Each row is a point on a tangle of strands that fork, close into loops and nearly touch. The rows are in no order.
In the rows, 128 means zero.
Two points are linked if the straight distance between their rows is under 77.1. Some points are linked to none.
(715): [116  98 173  96 160 132 139 140 114 139 118  68  51 130 121]
(217): [116  94 168  91 149 139 133  99 109 140 128  76  69 167 118]
(166): [174 132  88 143 156 149 144 106 135 106 151 205 147 152 136]
(835): [138 171 121 144 193 127 156 121 134 154 135 131 136 160 112]
(489): [132 167 116 130 170  89 167  93 172 136 186 118 102 133 156]
(647): [ 92  89 150 111 178 125 136 148  90  75 120  99  72  84 101]
(460): [117 126 142 128 141 105 160 106 138 158 107  61  80 132 127]
(96): [144 148  90 147  86 146 109  93 169 117 129 186 195 140 134]
(794): [106 104 144 142 156  97 146 125 102  90 101  85  75  71 105]
(677): [150 168 133 165  96 112  89 158 175 147 101 139 173 105 104]
(513): [150 169 115 148 208 122 157 144 140 148 122 111 119 143 105]
(304): [118  92 161 109 173 129 131 147 111 113 112  71  49 111 109]
(519): [109 145 131 139  63 116 113 128  84 143 121 135 160 108 154]
(152): [127 169 136 193 162 105 193 139 147 148 113 151 125  92 121]
(349): [145 149 134 156 164 107 183  91 145 134 165 168 136 141 136]
(13): [124 151 117 171 190  97 165 115 159 104  97  98 103  81  91]
(784): [129 152 131 152 147 111 144 118 112 145 174 228 130 144 117]
(238): [ 99  86 145 118  71 126 155 209 155 121 121 131 190  82 142]
(439): [136 155  99 140 148  95 171  82 175 112 186 140 101 114 172]
(297): [115 117 127  92  81 135  79 116 107 131 142 119 149 156 137]
(848): [100 134 121 150  89 116 133 174  70 117 110 134 141  62 150]
(83): [167 100  85 113  66 148  76  96 148 105 108 139 169 154 137]
(261): [142  88  88 100 109 165  98  82 110 104 103 128 122 168 123]
(752): [139 139 113 106 129 132  50 163 137 134 100  85 122 139  98]
(661): [ 98 102 173  81 156 204 155 134 109 116 161 110 109 163 155]
(599): [153 159 148 155  78 106  87 141 161 157 111 136 183 123 117]
(714): [139  80 171  71 101 128 101 184 139 139 149 117 173 160 126]
(258): [143 144 114 140 170 122 173  78 140 130 142 135 145 157 125]
(472): [100  87 186  85 130 136 157 103 134 122 165  80  55 130 166]
(437): [154  81 167  87 112 120  99 203 136 127 132 115 171 135 110]
(627): [136 172 127 135 186  90 172 114 168 154 159  95 110 135 141]
(174): [132 159 108 165 193 121 149 133 141 119  87 109 115 107  88]
(415): [123 160 106 133 108 142 103  96 130 147 116 129 167 156 121]
(821): [189 115 114 148 159 121 141 104 130 109 163 213 107 144 132]
(425): [106 152 101 144 159 125  88 123 114  92  88 106 115  96  78]
(66): [167 110  85 136 152 139 162  78 139 108 117 136 140 157 132]
(250): [126 160 102 119 154 148  86 135 127 156  98  91 126 159  98]
(438): [114 107 139  82 125 149  72 194 121 125 133  98 118 131 125]
(61): [113 115 139 154 136  79 165 125 127 109 101  76  68  55 125]
(790): [159  76 109  96  56 134  73 111 136  96 126 140 165 146 147]
(223): [ 87 102 121  96 133 139 105 191 134  81 137 119 135  89 120]
(638): [124 167 122 186 184 114 169 158 140 137 125 183 122  93 101]
(153): [146  81 135  84  64 124  74 117 131 108 145 131 172 155 140]
(147): [109 117 139  74 126 162  69 149 103 141 133  94 107 170 121]
(667): [136 153  90 142 117 148 122  83 143 123 128 167 176 154 126]
(699): [103 107 154  73 147 172  97 141  89 135 143 102  94 173 125]
(394): [118  68 118  74  78 169 104 128 113  91 157 148 143 146 160]
(756): [105 102 170  75 160 189 127 147  97 128 152 104  90 164 138]
(698): [128  89 129  94 146 148 124  68 111 124 116  92  95 181 107]
(674): [173 121 133 148 154  97 143  93 138 116 177 210  91 139 124]
(459): [132 176 124 167 184 121 148 166 129 153 144 189 126 121 105]
(586): [161  99  69 117  93 170  96  98 125 111  89 137 142 162 135]
(429): [160 135 119 148 144  86 152  85 167 109 189 182  84 119 155]
(260): [135  78 163  67  83 126 100 149 140 123 167 129 179 163 139]
(427): [114 185 114 164 128 138 131 148 149 160 141 186 166 132 120]
(86): [120 128 149 169 115  83 178 126 115 135  96  83  87  64 143]
(45): [ 99 126 139 128 124  95 155 120 144 149 116  55  49  98 149]
(29): [138  67 120  93 107 169 116  93  89  96 119 132 101 155 138]
(146): [103  98 139  94 105 150 119 108  74 125 136 126 122 151 142]
(273): [124 143 128 131 162 104 169  99 154 157 120  70 102 143 123]
(487): [111 163 132 171  77 121 133 111  89 151 108 140 157 103 146]
(400): [ 94  86 150  75 129 207 146 120 111  98 163 134 130 160 160]
(129): [115 186 115 177 104 132 118 148 155 159 108 168 167 106 120]
(262): [119 129 151 164 106 101 169 131  79 143  98 106 113  86 138]
(396): [183 117  73 142 149 157 151  98 138 109 117 165 147 157 139]
(286): [126 155 135 196 135  96 186 123 136 139  86 115 109  65 124]
(37): [135 163 121 157  77 122 110 104 178 141 136 185 200 136 126]
(470): [130 147 139 138  63 107  90 151 119 147 119 127 166 106 140]
(808): [112 133 133 161 103 114 143 154  68 127  98 123 126  73 141]
(567): [121 156 110 128 132 143 106 109 118 160 105 105 142 159 111]
(512): [125 124 123 102 116 127  62 177 120 125 110  98 123 119 114]
(450): [110 102 140 107  85 119 122 206 135 122 135 123 169  92 145]
(65): [121 177 118 152 150 129 128 146 135 162 159 204 153 144 116]
(91): [111 182 125 178  82 129 131 120 124 158 104 158 167 106 133]
(643): [133 116 140 119  81 103  95 189 123 127 128 117 164  94 141]

A piece is two or more points that can be reached from each other along the links. Count, over all rows, the pieces, the separate loops (a circle has one, a figure eight two, a Y none), the forks (points with three links) and the tips (points with one).
pieces: 4
loops: 2
forks: 6
tips: 10

How many points has the smallest loop of links through each point below? Write 0 if it is on no loop.
(790): 8
(470): 7
(794): 0
(567): 0

Name the points in between on the shortest way along the links from the first point to the second, in order.
(821), (439): (674), (429)
(661), (512): (756), (699), (147), (438)
(674), (45): (429), (439), (489), (627), (273), (460)
(698), (794): (217), (715), (304), (647)
(174), (821): (513), (835), (258), (66), (396), (166)
